The views of a scene show one set of named points, each view turned or mirrored, and shifted as a whole, with a little noise and some points left out.
(in the rows, 128 means zero)

Scene 1
View 1
z962: [ 92 170 144 109 180  49 123 131 114 127 171 128 184 116  95  93 120  87
 127 133 107 121 132 185 151 177 138 145 179 131 122 140]
z837: [103 149 145 109 154 103  99 126 117 127 125 132 165 105 130  71 136 122
 114  91 112 144 110 179 139 164 133 106 158 121 133 135]
z50: [111 163 158 153 194  82 104 140 116  83 119 127 163 113  83  72  98 105
 122 134  96 140 116 186 173 201 130 116 154 143 104 136]
z993: [118 162  69  85 104 132  94  83 107 143 161 138 111 100  73 135 111 139
 140  82  75 118 158 117 106 108 141 135 184 118 166 124]
z679: [ 96 143 107 128 129 107 107 126 145 114 145 121 130  74  61 130 126 104
 112 127  84 123 157 147 125 155 152 172 126 150 119 148]
z351: [101 168  68  85 116 156  93 104 132 125 108  78  99  72 102  95 129 155
 102  80  72 137 143 140 137 113 112 136 130  99 156 120]
z472: [125 160 123 116 141 125  86 106  97 111 123 145 136 110 104  76 115 133
 140  74  88 146 119 156 138 160 134  92 176 122 148 116]
z582: [ 94 157  69  37  99 130 105  86 102 188 156 113 112  93 119 112 158 138
 131  32 106 117 150 142  94  90 122 142 197  84 198 118]
z433: [121 161 102 108 129 122  85 117  91  98 146 121 117  98  96  83 129 127
 148  90  75 133 138 146 149 160 128 124 154 109 153 107]
z894: [108 163 114  81 144 108 106  97 104 152 144 134 150 114 116  88 119 134
 128  70 104 132 125 159 125 128 124 108 198 108 158 127]
z834: [130 175  99 103 121  90  89  97 108  98 188 172 197 119 112 129  86 138
 133 142  81 143 130 116 129 134 166 100 163 135 111 133]
z391: [ 96 165 104  78 133  89 109 109 116 134 168 119 158 100 115 104 139 115
 126 102  99 125 144 157 132 139 132 145 165 114 143 133]
z76: [ 96 137 139 116 151  70 118 119 139 154 169 152 180 100  77 131 120  93
 113 128 116 115 142 166 110 149 160 154 172 155 117 167]
z729: [ 81 149 169  79 173  24 123 142 105 142 198 144 227 120 158  81 160  80
 132 122 142 132 119 204 145 181 152 137 177 126 119 148]
z943: [ 94 148 125  93 141  95 117 113 132 159 149 133 159  95 102 109 134 112
 110  91 114 126 136 163 112 132 144 137 175 128 136 153]
z765: [101 142  99 101 119 115 103 108 117 143 155 127 110  83  70 124 136 115
 131  88  86 115 155 146 112 137 138 162 163 122 156 133]
z554: [121 157 124 141 155 124  93 114 122 108 103 132 127 102  70  89  96 128
 122  97  88 137 127 156 141 162 132 112 164 138 135 133]
z328: [122 163 147 141 168 115  93 114 115 114 105 143 151 116  88  76  91 129
 122  96 100 145 111 171 144 165 131  87 179 137 129 138]
z275: [ 93 189 122 105 181  90 119 110 134 141 121 108 166 114  99  91  82 130
 101 111 103 135 123 171 150 135 113 112 189 123 130 142]
z853: [108 163 125  93 146 112 102  95 116 161 125 146 163 113 110  93 101 141
 113  72 114 138 118 159 116 126 133  91 206 120 148 141]
z409: [ 99 127 140  98 138 105 102 124 104 150 145 139 133  97 106  84 167 105
 136  61 119 126 131 178 114 165 145 140 175 120 161 136]
z113: [119 177  90 109 151 127  96  98  92 120 126 117  94 112  65  87  98 128
 148  81  72 123 143 150 145 147 105 123 196 105 173 105]
z844: [103 184  86 110 145 133 106 103 143 128 103  94 122  91  62 118  85 143
  99 110  72 130 142 143 137 118 113 129 161 127 137 138]
z558: [131 157 106 129 129 139  85 103 112 109 120 144 115 100  65 107  98 139
 130  93  76 138 135 135 131 142 135 110 168 133 143 126]
z442: [ 71 128 172 120 186  54 139 136 147 180 149 133 174  94  72 104 145  73
 108 101 141 108 133 206 112 174 148 172 186 154 131 174]
z686: [117 152  92  99 111 116  88 111 117 109 157 134 135  94 101 116 131 126
 130 110  82 131 145 133 126 142 148 138 140 121 136 128]
z650: [104 164 121 123 162 105 112 112 130 135 126 120 134 102  61 103  95 117
 119 104  95 122 138 161 133 144 124 131 184 130 142 140]
View 2
z582: [122 118 133 173  66 108 120  95  85  64 103 135 155 143 143  43 117 167
 114 125 101 164 146 150 135  68 109  74 118 129  55 211]
z275: [141 134 180 162 132 140 129  65 131  87 132  97 118 144 124 143 124 137
 142 110 122 159  94 168 193 130 106 124 125  94 122 127]
z962: [149 132 163 126 149 153 131 111 145  63 132 108 134 174 120 143 144 133
 139 111 120 139 114 225 210 124 114  86  96  59 132 104]
z351: [114 170 153 178  82 113 129  78  78  93 140 124 166  91 149 115 102 172
 136 156 101 172 119 166 195  84  80 140 132 128  85 185]
z442: [148 145 144 133 130 160 112  87 156  11 111 132 123 200  80 124 133 114
 120 105 131 118 113 235 211 160 106  87  56  64 138 159]
z76: [176 139 154 118 121 153 124  91 134  39 122 113 104 181 105 160 148 136
 115 142  99 125 128 213 207 122  95  81  69  86 134 157]
z558: [141 171 137 164  93 148 136 117 112 121 140 111 101 107 120 154 162 147
 126 161 123 156 117 165 204  77  94 121 110 131  94 162]
z853: [149 140 166 168 108 134 138  78 107  93 123 111  77 147 123 103 134 115
 131 113 116 156 114 147 167 100 121  99 112 104 100 154]
z679: [153 168 141 127 101 147 123 101 119  55 134 123 145 130 119 178 142 165
 120 172  99 139 124 222 229 102  69 115  85 106 118 171]
z113: [113 144 133 174  98 145 121 130 130 122 134 111 148 106 123 120 159 163
 131 136 149 167 113 156 182  78 110 118 135 129  81 146]
z729: [163 126 173 120 168 143 156 112 120  39 125 122 122 214 136 102 123 100
 146  83  97 138 134 241 203 118 132  45  83  20 139  91]
z993: [155 136 139 152  76 136 122 108 107  96 126 111 114 120 127 134 164 170
 110 163 102 154 135 157 170  68  98  98 109 145  78 186]
z686: [157 156 151 138  99 133 136  98  99  73 136 118 132 133 138 147 135 159
 123 161  84 148 134 202 206  81  83 101  96 106 105 169]
z50: [135 179 164 145 153 169 147 117 141 103 154 109 112 132 112 179 147 112
 152 120 139 150  93 216 247 122 107 131 108  63 145  88]
z837: [130 173 158 159 130 143 158 101 101  88 140 128 105 143 130 109 123  98
 147 111 115 153 119 195 209 100 111 105 103  72 118 132]
z943: [154 141 157 147 106 136 129  83 110  54 120 122 114 162 119 116 131 133
 128 126 103 144 123 188 187 114 100  89  90  93 110 169]
z409: [122 169 125 154 103 146 137 123 109  64 123 145 124 155 113  86 136 112
 125 117 128 140 133 207 193  91 115  79  83  83  96 168]
z844: [135 145 163 162  96 137 115  66 116  97 137  98 136 108 122 163 131 171
 130 156 113 164  97 159 200 110  81 148 125 134 108 171]
z650: [142 145 150 160 103 154 112  96 144  93 129 108 114 131 102 150 158 149
 125 135 139 147 103 165 195 112 105 121 111 123 109 158]
z554: [131 178 144 162 109 155 139 108 124 111 143 115 104 113 112 157 152 131
 135 141 137 151 102 177 217 101  97 133 109 108 111 149]
z834: [203 128 178 123 123 139 158 103  99 112 140  91  83 147 159 173 163 151
 129 160  69 152 140 178 190  59 103  76 107 102 116 116]
z391: [146 135 160 140 115 129 137 102 103  70 129 118 146 154 141 115 129 154
 130 130  93 155 133 200 189  91 104  87 109  89 105 144]
z472: [128 176 148 169 111 145 151 122 107 124 141 121 100 119 130 120 150 119
 139 127 126 162 117 171 199  75 115 107 117  99  94 136]
View 3
z837: [139 142 160 114 131  91 197 137 133 140 104 123 151 141 125 139 141 108
 178 141 162 128 138 153  80  89 181 143 171 102 153 126]
z328: [147 128 136 132 100 103 196 103 130 150  95 135 126 143 161 139 130 111
 191 134 180 144 152 149  81  77 181 141 146 139 151 134]
z834: [140  99 159 127 150 119 127 107  99 104 135  75 128 151 153 111 111  73
 180 185 194 143 169 173 140  79 165 154 190 152 144 140]
z554: [141 151 139 136  91 105 193  95 119 144  96 130 122 130 152 149 125 104
 191 127 173 138 169 168  90  89 160 149 138 141 164 148]
z679: [126 173 126 116  87 101 143 105  91 117 117  93 134 125 118 154 132  85
 178 116 156 126 190 217 133 116 129 154 146 112 174 138]
z765: [103 172 169 139 112 121 179 108  84 104 130 116 116 125  98 135 133  90
 170 119 163 118 169 214 115 145 142 166 154 121 158 170]
z853: [139 114 187 128 125 127 206 109 107 134 115 135 108 157 131 112 154 105
 182 141 171 151 118 156  98 102 184 151 171 126 123 153]
z50: [146 128  95 119 100  75 155 115 142 135  92 127 163 131 165 164 127 121
 195 126 182 128 179 154  73  57 177 127 126 114 160 104]
z472: [128 142 164 147 133 111 209 115 125 138 104 131 126 128 142 134 114 103
 185 149 183 128 161 150  78  93 175 152 161 147 159 159]
z844: [136 155 174 146  83 125 185  75  89 109 103 107 107 118 129 151 164 123
 190 128 181 176 169 183 128 102 120 140 132 136 165 164]
z76: [130 120 126  90 102 106 127 117  91 122 132 115 133 173 126 122 140  78
 172 110 152 126 154 213 126 115 178 153 154  94 129 118]
z409: [111 161 163 124 132 101 201 136 114 135 122 140 140 144  97 127 126  92
 167 117 151  98 142 184  73 137 190 157 164  99 142 150]
z894: [124 125 191 142 143 125 206 115 107 112 122 133 120 143 119 116 144 112
 178 146 177 136 130 159  88 111 178 148 170 121 126 162]
z993: [112 148 182 153 122 140 188  91  84 110 133 117  91 129 123 116 122  84
 179 144 182 135 166 196 125 128 143 173 165 161 154 189]
z943: [122 123 174 116 115 121 170 115  89 114 125 128 121 161 108 116 157 104
 174 117 159 137 130 190 109 123 176 152 160 103 117 144]
z113: [106 148 168 175 117 133 207  92 107 102 111 147 115 104 128 139 126 127
 194 131 197 128 171 169  75 117 151 153 126 155 154 189]
z582: [ 92 164 244 157 150 150 230 117  79  87 142 131 105 127  58 105 160 112
 166 139 164 130 122 190 104 166 153 170 185 113 129 206]
z275: [146 113 161 125 100 115 173 103 109 108  99 128 130 143 136 142 173 144
 190 131 179 166 139 161  96  80 160 127 137 109 131 134]
z558: [128 155 154 150 104 119 200  90 106 133 109 122 104 124 147 136 114  89
 186 143 182 140 178 175 109 105 147 159 146 166 174 172]
z433: [116 161 164 161 137 110 198 114 121 107 115 120 138 105 120 141 112 110
 180 152 187 116 181 169  80 109 151 149 156 142 169 167]
z442: [120 128 117  80  87  91 143 134 102 131 119 144 149 180 109 136 163 103
 174  67 136 113 132 213  87 128 203 148 135  50 113 101]
z650: [125 136 147 136  91 118 174  92 100 119 107 134 119 137 133 143 146 117
 187 115 176 145 163 184 100 105 156 147 134 121 144 150]
z962: [124 106 121 110 123  96 127 131 116  98 122 123 165 148 128 142 142 118
 185 118 180 119 157 182  84  93 184 131 143  87 121 110]
z686: [129 163 162 127 119 107 163 113  92 108 122  86 130 129 111 135 130  85
 170 146 168 128 175 197 127 111 142 156 173 117 167 150]
View 4
z837: [118 137 114 117 150 144  86 127 102  96  84  99 133 147 170 108 104 128
 142 133 124 144 132 153 137 119 147 137 132 176 157  96]
z328: [131 145 127 131 140 149  93 123 121 100  97 104 127 151 149 120 114 145
 143 132 158 160 148 163 116 119 151 101 128 163 113  85]
z765: [139 177 118  73 121 112 147 126 130 128  99  89 161 109  91 105 100 140
 120 103 107 113 115 166 140 130 123 133 130 135 159 121]
z943: [129 152 121  99 119 135 109 123 129 109  91 104 150 116 122 118 121 132
 130 136 111 108 135 142 142 113 106 155 143 164 164 102]
z853: [116 142 134 126 130 152 109 119 134 117  90 123 124 126 130 134 123 125
 115 120 161 109 140 121 133 109 147 153 140 181 146  96]
z558: [141 176 116 113 133 141 141 117 121 130  98  97 134 133 106 120 101 141
 117  97 146 157 129 171 123 131 156 110 118 129 113 116]
z844: [150 177 102 110 115 160 142  99 113 101 125 105 123 133  87 101 142 158
  80 128 136 115 147 160 144 118 144  93 122 128 137 117]
z76: [148 158 123 106  97 131 106 137 135 114  86  88 159 109 129 126 113 143
 166 169 101 117 151 156 132 120  57 146 146 158 143  85]
z442: [141 148 139  72 106  97  57 151 151  84  88 100 175 120 144 107 119 141
 189 176  91  91 156 159 130 101  62 125 151 185 168  67]
z275: [127 148 118 138 121 156 110 114 109  76 118 100 131 137 139  98 144 150
 109 153 141 105 150 137 128 112 131 104 137 176 142  80]
z391: [119 155 112 111 129 140 137 124 103 102 103  81 156 116 130  95 104 136
 124 134 101 101 111 144 142 131 118 150 136 164 169 104]
z113: [109 171 125 108 142 116 150 123 121 108 120  94 152 135 103  95 111 142
  97  76 156 110 111 156 116 140 184  88 120 148 132 101]
z962: [115 146 122 129 114 128 103 143 103  81 104  68 169 128 163  92 108 148
 167 166 107 108 131 156 118 134  83 122 139 182 141  62]
z686: [143 174 103  99 119 147 141 114 104 118  94  81 142 119 114 110  98 138
 124 129  97 137 123 167 143 133 113 150 128 134 155 124]
z351: [136 172  87  84 145 156 145  93  94 102 112 109 118 136  94  86 122 136
  63  97 115 116 119 157 161 117 183 121 116 124 181 144]
z993: [135 178 120 107 121 140 170 114 138 147  99  96 142 104  79 128 108 139
  97  91 138 119 117 149 134 136 143 148 127 131 133 125]
z409: [116 148 134  74 144 102  93 138 131 114  77  99 162 127 138 111  88 119
 153 107 114 117 112 156 137 122 141 150 139 168 174 104]
z554: [143 164 117 113 134 138 108 122 118 108 102 101 129 146 129 108 111 147
 133 115 147 153 144 172 123 122 151  90 121 142 117 102]
z433: [117 164 114 111 151 129 146 126  99 114 105  81 149 132 130  90  88 134
 119  91 123 139  98 167 126 146 167 118 119 146 141 110]
z894: [102 142 132 124 138 141 126 122 125 112  97 105 141 122 133 119 112 125
 108 109 147 101 115 126 133 122 154 150 141 181 156 101]
z834: [127 163 111 177 109 182 172 118  98 135  92  62 135 110 138 133  98 138
 130 137 128 154 123 145 124 152  90 175 132 151 105 102]
z729: [ 93 120 131 135 128 128  80 154  99  78  83  68 170 125 205  97  92 123
 190 183  87 102 113 139 129 131  68 176 157 220 173  60]

In a view up to two points have been moved. Name them for each view, in the order of its rows, or write none.
view 1 | z993, z686
view 2 | z650
view 3 | z943
view 4 | none

Scene 2
View 1
z996: [111 120 110 157 135  96  78 110 118 166 156 132 149 150 181 145 139  66
 121 145 100 139 145 145 204 124 131  73 113 174 104 115]
z432: [116 107 133 145 162 102  95 174 134 131 168 124 129 136 186 134 107 113
 147 110  84 114 118 135 144 105 135 131 108 164 100  92]
z29: [126 106 136 146 146 107  76 141 123 167 165 111 128 123 174 130 135  81
 128 115  91 144 138  99 179  75 134 119 110 175  85 125]
z257: [140 121 116 157 121 105  81 143 124 157 124 113 149 140 140 118 118 112
 132  97 118 128 150 110 160 104 120  85  95 166  89 121]
z998: [136 121  97 158 126 106  86 158 131 133 128 122 157 150 138 114  95 128
 130  92 118 116 148 123 146 123 121  78  91 164  89 105]
z70: [124 103 101 141 126 104  90 145 149 152 117 140 148 118 150 130 119  86
 130 126  83 120 153 124 167 111  90  74 102 188  89 124]
z64: [127 103 128 142 127 102 101 164 136 141 118 112 141 120 150 114 109 128
 154  94  92 122 138 118 149 100 113 107 101 157  91 121]
z348: [ 99  81 132 143 105  95  98 146 133 170 116 121 133 108 155 122 129  98
 160 114  56 138 153 105 201  76 127  86 108 150  89 158]
z364: [137 113 140 143 132 102  98 110 130 151 120  90 145 123 143 105 128 112
 136  86 117 166 145  98 180  85 117 118 105 156  84 147]
z413: [127 128 106 158 121  93  88  97 121 144 122 111 164 157 145 116 121 106
 120 106 133 156 157 126 197 126 123  74 100 161  95 133]
z990: [125 123 138 157 122  87  93  80  98 180 128  92 142 148 168 129 161  89
 134 119 127 165 155 131 217 107 140  86 114 135 110 149]
z866: [145 119 147 136 153 101 100  94 138 156 123  97 144 118 163 121 154  86
 126 113 121 167 139 121 176 103  93 127 113 178  90 135]
z559: [104  91 157 137 159  99 100 170 130 161 170 122 109 111 206 149 139  90
 161 131  53 115 117 133 164  84 137 136 120 160  99 108]
z733: [133 131  84 164 137 115  50 107 126 150 160 125 169 156 143 125 109  64
  81 117 122 164 162  93 200 103 117  63  97 209  67 123]
z463: [126 120 110 145 155  90 104 113 148 121 130 134 161 140 171 135 118 100
 126 130 110 132 131 164 171 147  95  97 111 179 101 102]
z262: [135 116 136 153 131 102  86 128 113 165 140  97 137 136 156 119 135 102
 137  99 114 146 145 107 173  91 133 102 101 154  93 131]
z95: [116 112 127 151 153  94  93 177 127 148 168 141 129 145 200 157 129 102
 150 136  78  91 123 167 143 130 133 108 112 161 115  81]
z456: [102  93 147 130 160  89 115 146 144 136 155 125 125 113 199 142 131  98
 159 132  58 130 115 149 176 102 121 138 121 160 102 115]
View 2
z559: [123 128 153 106 152 127 129 116 118 114  78 163 168 136 181 169 125 133
 131 123 106  88 148 124 185 136  66 100 139 102 107 131]
z70: [ 96 133 124 114 163 135 114 145 128 134 131 183 190 115 136 165 132 164
 130 112 106  84 116  77 108 140 134 120 114 104 124 124]
z463: [112 136 172 131 144 134 107 159 135 143 101 169 178 107 150 131 135 144
 161 106 114  90  91  48 105 150 105 104 143 118 128 120]
z990: [116 184 166 120 139  76 110 135 128 118 127 201 139  94 130 119 130 129
 117  60 125 102 107 113 114 124  87 149 126 144 131 168]
z64: [115 131 139 119 167 107 137 131  79 107 115 157 180 134 146 163 149 158
 141 111 116  82 128  81 101 142  91 118 109 100 105 112]
z348: [124 148 122 108 153  98 128 110 104  98 135 198 171 120 130 164 133 167
 112  99 123  73 145 111 151 125 110 124  86 105 117 141]
z257: [ 86 141 134 119 175 101 130 148  93 122 126 162 176 121 137 170 142 146
 130  92 104  96 119  93  68 140 102 141 119 113 110 132]
z866: [124 164 181 108 163 104 122 135 126 143 140 189 171 136 153 117 143 135
 124 108 120 119 100 118  94 116 100 113 139 118 122 139]
z29: [107 149 158  96 170 116 139 137 124 123 130 182 171 131 173 148 131 138
 112 106 106 108 128 146 130 122  84 138 131 127 143 159]
z456: [138 137 170 117 140 126 120 117 120 119  87 169 171 132 168 148 130 137
 145 125 113  82 130 100 178 134  75  86 139 101 110 123]
z432: [110 114 163 123 159 135 140 139  98 113  78 141 181 133 184 163 137 145
 152 118 104  83 135  86 144 155  62 111 138 113 121 120]
z413: [105 160 159 130 150 103 118 159 111 119 135 185 163 100 129 119 142 151
 141  72 119  92 100  71  74 142 103 153 113 144 145 147]
z996: [ 99 150 157 123 140 131 107 156 160 135 112 190 163  91 146 143 115 141
 133  81 105  90 110  91 144 144 101 137 134 139 153 159]
z262: [108 151 155 114 165  96 138 136  98 110 126 172 164 120 150 143 144 140
 121  86 114 100 122 113 102 133  84 147 117 130 128 148]
z95: [ 89 116 152 131 147 140 111 143 126 129  57 141 164 108 172 183 116 129
 153 108  94  78 132  80 158 161  71 104 156 109 107 122]
z998: [ 86 127 134 132 164 122 136 158  86 115 112 148 181 115 144 163 145 159
 152  94 105  79 118  59  71 161  96 142 113 122 125 119]
View 3
z364: [113 112 137 125 112 175 159 127 135 119 123 133  92 128 136 126  93 132
  96  99 130 133  89  90 135 131 132 102 119 126 125  96]
z413: [ 96 124 135  92 132 156 149 155 146 130 160 141  91 148 110 115  95 103
  93 139 137 121  81  90 147 123 113  98 138 128 162 109]
z64: [133 145 135 117 140 149 147 131 145 129 123 145  92 129 136 132 109 136
 143 109  97 163  81 116 154 148 145  91 100 146 145  86]
z456: [138 166 154 113 134 153 119 128 174 170 150 163 103 140 179  95  92 128
 153 118  98 180  87 130 125 154 139  94 127 159 115 101]
z348: [137 145 149 124 115 166 122 134 140 149 154 133  96 145 139 144  84 160
 139  93 104 127  77 118 107 175 160  90 135 141 136 118]
z29: [129 124 141 100 127 170 134 110 152 130 141 153 105 132 171 111 101 139
 117  99 134 157 121 119 137 141 143  89 156 127 125 124]
z463: [114 158 153  96 152 140 145 159 175 129 164 167 104 153 145  77  95  96
 122 140 113 166  75 121 146 112 112 108 121 140 155  90]
z432: [133 157 134  95 145 146 134 111 169 158 125 168 106 130 173 103 115 124
 151 126 104 202 112 130 165 141 140  87 119 161 126  97]
z257: [134 125 129  99 142 154 155 140 126 107 140 142  95 134 117 135 111 132
 118 111 110 156  96 118 165 128 142  90 119 120 169 102]
z990: [123 110 144 101 107 177 141 141 128 170 165 141  88 142 118 121  67 105
  98 129 141 138  87  88 110 133 109  99 159  96 141 127]
z95: [158 165 142  81 160 139 123 124 166 171 160 181 107 141 163  94 109 110
 166 143  94 219 107 150 160 134 129  83 131 141 148 107]
z998: [112 143 121  87 154 136 151 148 148 114 136 146  96 139 115 132 126 117
 129 132 110 155  94 117 184 132 137  83 112 151 175  92]
z866: [130 119 160 127 122 176 159 133 145 115 148 152 102 136 155  89  77 118
  96 100 135 152  88 104 121 105 121 115 135 107 125 102]
z262: [128 114 133 105 123 168 148 123 132 137 136 141  93 133 132 132  97 127
 110 114 133 154 101 101 143 135 134  92 138 120 139 111]
z70: [132 154 155 103 152 146 136 152 157  94 169 151 109 150 138 111 101 139
 130 102 106 139  86 136 141 136 148  95 134 144 165 111]
z733: [ 83 122 133  71 145 154 138 145 166  81 174 153 109 158 137 103 116 118
  84 114 160 101 121 107 157 122 135  92 185 134 168 134]
z559: [163 155 152 112 133 162 121 100 163 175 138 172 111 131 201  91  97 135
 161 108 101 216 110 143 132 148 144  94 133 140 100 109]
View 4
z70: [171  65 126 129  80 157 101 170 117 127 125 129 127 123 134 130 118 169
  97 155 115 138 170 126 118 179  93 135 120 132 116 137]
z998: [173  40 130 127  89 166 125 178 126 132 123 103 119 139 145 136 142 167
  82 139  99 120 146 149 142 158 117 129 108 178  88 155]
z463: [168  65 152 118  85 187 116 150 101  72 117 136  96 130 143 136 110 193
  79 140 117 141 140 123 114 168 114 133 117 151  87 136]
z262: [173  74 133 174 106 150  95 148 110 115  86  85  86 146 146 102 162 130
 115 133 108 151 139 139  95 147 130 146  97 165 116 146]
z456: [147 110 136 128  88 186 120 147  79 103 103 144  66 119 133 131 152 157
 122 141 141 138 113 132 125 132  89 129 143 109 133 130]
z866: [188 101 138 173 103 170  80 144 110  77  92 135  85 142 150 120 118 147
 124 138 132 155 156 131 107 176 121 162  96 150 125 138]
z432: [160  78 143 116  85 193 137 154 104 114 104 136  79 123 140 140 158 169
 112 139 127 126 116 143 146 135  99 126 132 128 107 143]
z733: [225  42 152 155  88 166  93 167 152  93 104  67 144 138 131 122 150 168
 103 129  97 157 176 109  83 197 106 124  74 117  88 143]
z996: [169  55 152 133  90 162 112 132 106  96 100  99 103 124 128 114 144 171
 100 141 106 161 148 106  55 161 101 125 116 119  96 122]
z364: [183  97 126 185 100 158  77 175 110 106 100 102  87 146 150 112 142 129
 110 131 120 148 151 143 129 163 130 152  93 166 130 151]
z29: [187  86 136 160  95 165 107 146 123 120  82 107 101 135 136 121 168 142
 140 139 124 144 142 135 108 153  95 137 107 115 121 140]
z257: [173  53 123 150 100 146 107 164 126 141 107 110 117 149 149 123 134 145
 106 152 105 127 160 154 121 164 116 145 105 179 107 149]
z413: [180  57 138 158  96 156  92 164 113  86 115  79 106 139 143 108 135 160
  71 126  93 158 154 118  92 167 133 137  94 175  93 141]
z559: [150 100 133 131  91 179 133 136  93 130  86 142  73 118 132 130 175 149
 146 151 142 134 112 143 120 128  81 128 145 103 138 133]
z990: [159  76 143 175 106 142  89 129  93  86  92  87  77 142 146  90 144 139
  95 135 108 170 143 113  53 152 130 150 102 164 116 129]
z64: [156  78 120 142  91 163 113 182 107 136 119 122 100 132 147 130 142 150
 101 142 120 125 139 155 153 143 110 137 121 166 122 149]
z95: [143  55 150  92  90 186 159 125 100 126  97 147  82 120 132 142 158 182
 118 156 119 117 112 141 111 134  91 119 147 128  95 133]
View 5
z364: [137 144 138 106 146 169 154 123 113 172 138  88 126 145 106 127 166 159
 166 133 143 148 104 148 134 126 179  94 139 120 153 130]
z998: [113 155 129  94 165 138 133 132 134 143 121 142 119 167 141 155 200 162
 166 101 116 147 147 123 138 106 185 139 142 137 130 157]
z70: [149 187 136 114 169 157 127 111 141 148 110 128 143 139 168 121 209 139
 117 103 108 182 143 121 133 101 168 128 131 117 133 134]
z413: [147 146 159 106 150 166 164 123 112 183 110 113 102 168 126 135 190 160
 136 107 147 163 156 131 127 128 180 111 161 129 124 144]
z95: [ 81 203 151 135 162 143 129 124 130 100 134 166 112 113 170 134 187 111
 162 150 114 150 169 166 105 110 190 152 167 132 133 166]
z29: [112 171 136 130 139 167 142  94 119 151 134 131 123 144 149 116 185 128
 178 146 137 161 112 182 117 129 175 103 126 115 155 131]
z866: [124 162 156 126 128 180 159 131 122 169 140  92 126 118 132 111 156 134
 143 133 151 169 104 153 143 133 171 102 147 109 143 139]
z463: [107 181 164 116 147 166 145 148 124 138 115 127 111 122 161 125 178 134
 117 116 132 175 164 125 125 100 183 132 158 131 118 153]
z559: [ 95 205 138 141 162 159 127  99 112 101 145 135 128 101 150 117 175 106
 178 183 119 148 126 191  92 114 185 118 143 125 159 143]
z432: [ 70 186 133 116 154 154 129 122 122 102 135 149 117 127 149 135 172 128
 179 151 119 143 142 168 100  93 189 129 137 139 143 147]
z64: [126 169 124 104 175 148 127 125 124 128 143 117 137 134 125 146 180 155
 170 131 115 139 126 134 127 105 186 127 143 129 147 149]
z257: [136 149 127 113 167 145 139 123 139 158 132 127 132 153 131 150 191 155
 174 111 126 147 121 136 152 131 177 137 151 116 143 153]
z348: [175 182 130 123 192 161 125  79 102 145 128  97 141 134 122 123 198 141
 159 159 113 144 125 155 107 122 182 103 142 118 159 122]
z996: [132 181 169 138 145 166 154  95 116 166 105 136 105 147 167 111 208 119
 133 133 141 182 166 166 113 133 177 117 163 120 128 137]
z456: [ 99 205 150 128 161 167 135 117 107 106 139 118 124  92 145 114 163 116
 146 173 117 153 139 172  90  97 192 114 145 130 148 139]
z733: [133 147 146 116 118 170 156 102 129 199  88 143 113 193 171 115 223 144
 145  88 152 195 136 148 136 130 162 100 111 120 132 119]
z262: [128 152 139 122 154 161 150 108 117 164 137 115 116 153 123 134 180 146
 179 136 144 148 122 161 128 138 182 110 152 121 149 144]

In a view up to two points have been moved. Name them for each view, in the order of its rows, or write none.
view 1 | z257
view 2 | z29
view 3 | z456, z559
view 4 | z262, z432
view 5 | z70
